Each row is a point on a tangle of strands that fork and nearly touch. The rows are in no order.
In the rows, 128 means zero.
Two points are linked if the straight distance between their rows is under 94.1. Some points are linked to none.
gega: [144  70 145 174  91  97  53 114 152  92 187 125 158  70 124  63 139 172
 121 131 178  76 121 124]
fivo: [157 106 134 162  90  96  78 109 165  97 163 140 140  87 124  73 137 159
 105 104 170 100 139 126]
Tav: [161 154 126 124 103  85 129 113 178 119 137 139 103 112 103 130 138 118
  69  66 154 111 155 121]
Zofup: [100 174 128  97  96 113  90 113 168  76 124 143 135 147 148 165 118 144
 157 136 167 156 138 123]
teda: [128 131 125 124 167 154 132 165  99 158  99 112 134 146  93 142 123 137
 119 155  91 125 109 163]
vuvo: [122 170 121 135 121 118 165  60 131 157 140 147 137 143 166 167 123 103
 199 150 195 139 161  72]
nifez: [125 130 121 131 149 147 103 165 115 153  87  99 142 142  85 160 161 132
  96 124  92 124 135 151]
beme: [166 104 147 135 111 112 150 113 153 170 150 150  77 103 126 111 127 105
  65  75 141 105 166 105]
zag: [115 120 140 137 118 112  61 113 133  52 145 137 161 117 132 120 138 145
 152 165 171 112 131 126]
buta: [149 107 148 134 150 121 153  87 112 168 151 167 117 102 132 112 100 136
 123 156 140 109 131 109]
Poko: [143 151 136 133 100 113  79 132 159  95 154 149 148 106 118 113 122 137
 108 115 172  84 138 122]
tif: [131 113 127 151 115 122  22 127 145  56 164 103 149  93 122 114 146 171
 125 164 179 101 111 131]
Vafef: [103 107 185 166 167 151 106 186  80 136 170  75 154  93  98  41 153 193
 142 160  96 117  99 130]
Valu: [130 138 131 110 168 109 183  77 103 169 109 160 121 124 161 111 113  80
 161 173  64 117 107 101]
fiz: [138 146 133 106 119 114 191  73 118 162 140 181 105 142 169 135 104 109
 152 119 134 106 145 116]
gono: [ 96 113 135 134 158 162  89 193 129 120 130 116 161 109 101  82 126 155
 120 138 105 151 118 153]
nopo: [ 79  83 117 125 113 164  77 195 157  70 134  79 132 121 115 100 127 160
 105 140 129 186  70 185]
Peli: [135 161  61 103 127 124 163 122  98 161  79 128 114 167 146 188 124 107
 137 136 127 133 152  98]
luriv: [140 157 119 115 131 120 133 102 158 114 125 119 124 127 129 163 137 117
 105 134 163 158 146 114]
Nuzem: [105 170 110 118 104 126  94 128 166  81 100 125 142 155 112 176 136 121
 134 107 144 168 133 136]
Kob: [138 150 134 120 115 140 111 171 147 114 129  97 120 125 106 135 134 111
  67  77 112 134 132 149]
segob: [136 128 176 156 145 153 103 194  97 151 139  68 142 108 108  73 133 153
  91 117  96 150 126 157]
fis: [137 143 126 135  96 123 109  84 148 110 144 163 127 124 139 121 121 129
 141 123 175 111 147 116]
lub: [121  73 161 154 109 109 140  78 130 107 197 166 143  90 153  84 109 162
 169 187 169  92  93 120]
gege: [113  98 156 142 158 112 139  64 107 116 161 172 146 106 135  93 120 147
 175 185 160 101 112 117]
saruz: [183 142  96  91 134 105 160 122 122 149  87 134  79 142 159 171 138  69
 100  91 113  99 171  85]
tufo: [ 95 116 119 123 104 144 134 185 137 108  87  70 103 154  78 178 137  98
  63  54  99 169  86 187]
kosam: [142 140 172 159 119 128  86 196 102 146 146  70 150 106  82  98 157 150
  88  93 103 110 143 158]
Rar: [100 137  64 101 101 126 147 128 112 118  40 121 115 174 146 219 140  80
 125  98  90 163 125 146]
zekip: [ 99 170 107 109 112 127 127  96 156  87 145 151 122 136 159 154 115 158
 169 169 168 141 114 110]
kudel: [ 85 102 128 108 161 168  96 143 151  83 134 120 146 113 133  83 111 158
 144 175 115 168  85 147]
moba: [ 94 115 121 141 137 166 104 174 145 146  90  97 134 148  79 162 147 154
 101 128  89 164 102 177]
lamok: [127 176 118  82 107  89 148 112 140 132  82 128 101 174 184 182 142 100
 153  89 118 150 165  97]
zaku: [ 80 123 124 115 140 155 100 151 145  77 119 127 125 139 125 103 115 134
 117 150 121 186 113 156]
gatim: [144 136 104 117 155 124 147 137  94 161  96 126 144 156 138 152 122 117
 133 151 100 107 131 144]
nor: [142 144 145 162 131 135  91 169 118 120 121 105 139 117  89 105 131 140
  82  91 119 112 146 153]
Vok: [107 132 122 156 132 148  51 159 155  77 115 119 158 141  92 161 148 151
 130 129 148 119 108 155]
mup: [160 139 131 136 162 135 142 113  78 174 125 146 148 131 112 137 118 129
 160 167 117  91 128 121]
leraf: [115 165 107  98 172 140 195 102 124 156 115 149 108 138 142 152 108 109
 157 170 102 156 104 107]
Tupo: [152 146 127 121 123 107 172  92 132 166 163 148 107 123 132 145 107 116
  94 112 176 103 146  98]
firo: [127 123 144 152 137 118 135  76 121 115 149 176 158 129 128 140 129 148
 187 177 171  89 127 113]
sena: [101 184  96  78 136 109 189  85  93 161  91 139 111 175 197 170 112  98
 169 144 109 154 153  77]
Vom: [147 160  66  64 116 110 154 146 118 131  57 104  94 173 163 205 156  79
  94  89 101 143 145 110]
vedo: [134 173  48  66  99  91 169 122 107 142  74 115  97 180 184 204 148  69
 123  91 111 142 168  70]
remom: [106 151  99  93 167 151 175 129  99 152  78 126 115 162 126 170 110 119
 140 171  85 172 102 131]
buvav: [158  80 159 168  81  95 121  92 146 116 168 140 125  81 122  98 125 141
 105  92 171  97 139 136]
Ribu: [ 91 149 102 106  87 116 126 131 136  94  56 112 126 188 135 203 133  90
 126  81 119 182 119 159]
taso: [152  95 126 176  73 111 151  45 154 122 179 159 109  84 136 153 118 124
 116 130 201  97 128 119]
fogep: [123 146 123 144  96 144  93 196 153 106 110  73 120 117  71 131 145 123
  64  70  89 145 115 171]
nes: [145 182  78 115 120 122 145  97 132 159  93 128 148 173 141 186 130  99
 145 115 154 127 159 111]
ner: [101 112 165 140 192 166 130 161 106 122 141 101 152 132  97 113 131 153
 159 189  72 142  64 158]
tiliv: [141 106 141 144 116 123 170  84 136 172 180 167 115  92 125 124 102 135
 102 145 182 100 141 112]
Lezor: [134 170 131 113  90 112 120 100 168 116 128 167 114 138 168 140 128 117
 127  85 157 115 167 105]
Miz: [ 86  94 135 153 107 170  96 173 156  84 117  85 140 140  94 146 123 139
 107 120 110 192  73 179]
buvu: [135 139 146 100 130 143 137 118 124 115 144 164 106 140 163  90 104 112
 104 105 136 130 152 121]
Kes: [136 148 129 118 168 125 183  68 116 163 133 173 131 123 148 140 109 103
 176 180 112 123 113  91]
kis: [ 74 103 143 138 183 167 131 157 120 109 130 110 151 128 127  96 117 127
 166 191  67 160  24 173]
pibe: [141  76 162 147 141 137 131 120 118 159 165 166 144  93 134  81 111 129
 146 137 131 101 153 122]
Nuki: [139 131 140 164 151 143 108 134 112 143 157 132 157 120  76 119 134 166
 112 141 151  78 134 126]
lovig: [141 121 128 153 134 143  73 162 120  79 141 122 158 115  95 119 149 159
 151 135 138 100 123 151]
Mafip: [116 181 105 104  99  97 124 120 154 100  73 124 127 163 140 190 148 106
 146  89 127 165 153 130]
Nifuv: [148 137 108 103 123 141 139 163 126 123  75 114  87 155 151 153 143 108
 108  87  94 141 143 135]
rifa: [106 115 160 166 177 165 131 180 103 152 151  83 134 106 108  55 134 167
 133 148  65 125  84 142]
lenat: [101 101 146 162 191 182 126 191  85 128 134  84 153 128 105  88 140 156
 163 149  46 132  74 158]
kiz: [137 119 151 148 118 135  62 193 167 104 129  71 171  99  78  84 147 149
  94  81 126 146 110 140]
Nofat: [126 156 131 110 118 138 122 111 137 107 147 168 116 128 149 122 125 155
 163 152 150 123 133 137]
Munuv: [106 151  77  61 153 107 192 109  89 160  64 122 118 179 179 170 118 100
 133 149  81 153 122  95]
Lepe: [152 165  97 126 134 121 142  97 145 149 139 149 126 122 137 171 119 118
 171 151 179 123 152  97]
fuz: [150 153 115 105 102  74 185  64 137 178 131 149  94 154 180 162 124  76
 142  83 168 106 189  76]
keful: [135 126 140 107 148 150 139 127 112 120 121 140 110 134 135 109 119 111
 144 147  98 165 116 142]
Dis: [143 147  88  90 115 118 132 166 132 131  60  96  96 154 119 183 151  90
  79  73  73 141 151 136]
sim: [133 110 146 156 124 129  84 130 112  76 155 141 135  92 108  91 138 160
 144 164 153  89 135 144]
Ven: [153 127 124 132  89  81 181  62 140 174 145 161 103 125 147 156 114  97
 131 112 191 101 167  81]
Megik: [153 104 129 124 136 116 179 100  78 189 131 159 116 126 148  97 105  93
 121 132  82  82 144 108]
Zap: [118 124 133 117 148 123 125 101 134 114 151 162 133 125 154  81 115 174
 160 183 140 121 109 125]
purok: [140 154 123  82 128 125 151 128 147 128  93 140  89 160 178 152 133 104
 129 105 106 154 161 123]
Bak: [144 191  92 123 111 105 137  78 153 151 127 142 133 147 144 186 131 100
 141 106 191 111 155  93]
ferun: [115 139  69  61 130 134 204 129  97 151  63 102 119 180 136 181 116  91
 139 155  80 171  89 127]
sagu: [149 110 146 111 129 134 165 134 121 148 135 164 107 115 137  67  96 115
 111 112 110 122 161 120]
gaba: [151 123 138  96 162 121 164 115  81 174  99 156 122 132 161 101  95  83
 127 150  72 110 118 114]
metos: [101  98 142 156 124 153  71 217 143 107 137  40 156 119  94  86 131 161
 104  99 117 168 101 155]
Gepip: [151 159 123  91 111  87 188  90 125 157 119 145  83 172 199 175 137  90
 154  98 138 137 166  70]
gal: [123  77 141 159  83 105 161  50 142 116 198 157 117  87 154 111 103 141
 135 153 186 109  96 110]
mur: [125  60 170 167 152 151 136 101 108 152 169 163 145  76 103  76 129 148
 161 176 130  86 119 117]
Mana: [107 125 108 104 116 155 144 171 114 125  86 104 114 173 103 175 121 110
 110 108  81 173 109 175]
Mige: [130  84 157 169 167 122 103 138 124 132 160 103 144  89 110  41 133 163
 140 126 131 111 129 138]
zel: [102 108 111 168 128 147  69 183 152 110 110  81 151 140  71 172 153 153
 121 121 111 136 102 177]
gudak: [123 128 144 158 128 163 109 223 127 134 138  40 143 126 105  84 142 146
  95  73  96 166 115 158]
Dag: [123  88 152 143 180 135 113 125 112 140 165 152 144  75 103  79 132 173
 165 201 110 101 100 117]
Matub: [148 115 143 160 102  87 142  47 127 136 157 172 141 126 141 147 136 123
 193 151 186 105 160 103]
nad: [143 163 131 105 104 107 144  88 122 141 122 182 126 141 173 158 117 103
 152 104 147 130 181 106]
Nuga: [155  82 156 153 103  96 133 117 147 140 160 145 109  89 113  81 130 132
  56  55 156  98 160 122]
feve: [135  48 151 168 142 115  62 140 134 115 172 120 164  91 116  61 143 166
 147 139 157  88 132 135]
nus: [153 137 150 150 110 136 101 138 121 127 151 141 145 118 101  99 123 138
 101 103 151  92 134 133]
reruz: [152 120 130 109 129 113 181 100 112 161 116 174  97 131 159 108 120  97
 115 101 103  95 174 113]
robu: [111 115 136 142 102 165 119 210 143 125 114  54 103 143  82 145 142 122
  65  54  75 170  96 182]
mef: [ 83 113 122 125  96 162  96 164 160  71 117 114 124 146 105 138 119 122
 121 105 120 199 116 168]
muk: [ 99  93 145 121 165 156  93 153 124 117 162 135 152  91 121  66 113 155
 147 195 114 128  89 125]
kig: [170 117 133 163 135 143 137 125  91 171 145 136 148 116 105 132 136 139
 123 151 138  79 145 133]
Zete: [111 185  99 110 139 112 180  83 117 176 120 152 123 141 175 168 121 103
 195 155 143 157 135  71]
Pes: [133  81 171 168 166 142  99 158  99 109 166 102 151 102  90  59 160 179
 140 171 113 102 123 137]
gosip: [164 137 133 115 130 111 155 131 138 143 126 126  97 121 128 115 143 115
  63  86 135 102 159 132]
ked: [113  91 126 126 105 137  72 180 159  54 136  91 136 112 122 107 126 151
 129 140 145 181  94 144]

Follow the links from the first point to the second, and from the first to the third. Name the last point that the two ways share.
Kes, Matub, zel: fis
kosam, Ribu, Vafef: Poko
lamok, kiz, kig: nus
metos, sagu, Zap: fis

A fork is a point with three links, a tip a point with one. Leave the first point through the second and follow the links. Name the first fork or tip that comes.
mup, gatim: tif
Gepip, fuz: ked
Kes, leraf: Peli
Peli, nes: reruz
mef, zaku: lamok
kis, ner: fivo
Vok, zel: nus
fivo, gega: kis

A fork is a point with three links. Follow the links from the first point to the second and name the forks in between, in order.
fis, lenat: Poko, fivo
fivo, ferun: Poko, fis, reruz
Zap, Vafef: Nofat, fis, Poko, fivo
firo, nopo: gege, Nofat, Mafip, lamok
Ven, gege: lamok, Mafip, Nofat
kig, lamok: nus, Poko, fis, Nofat, Mafip
zekip, ked: Mafip, lamok
robu, Ribu: nor, nus, Poko, fis, Nofat, Mafip
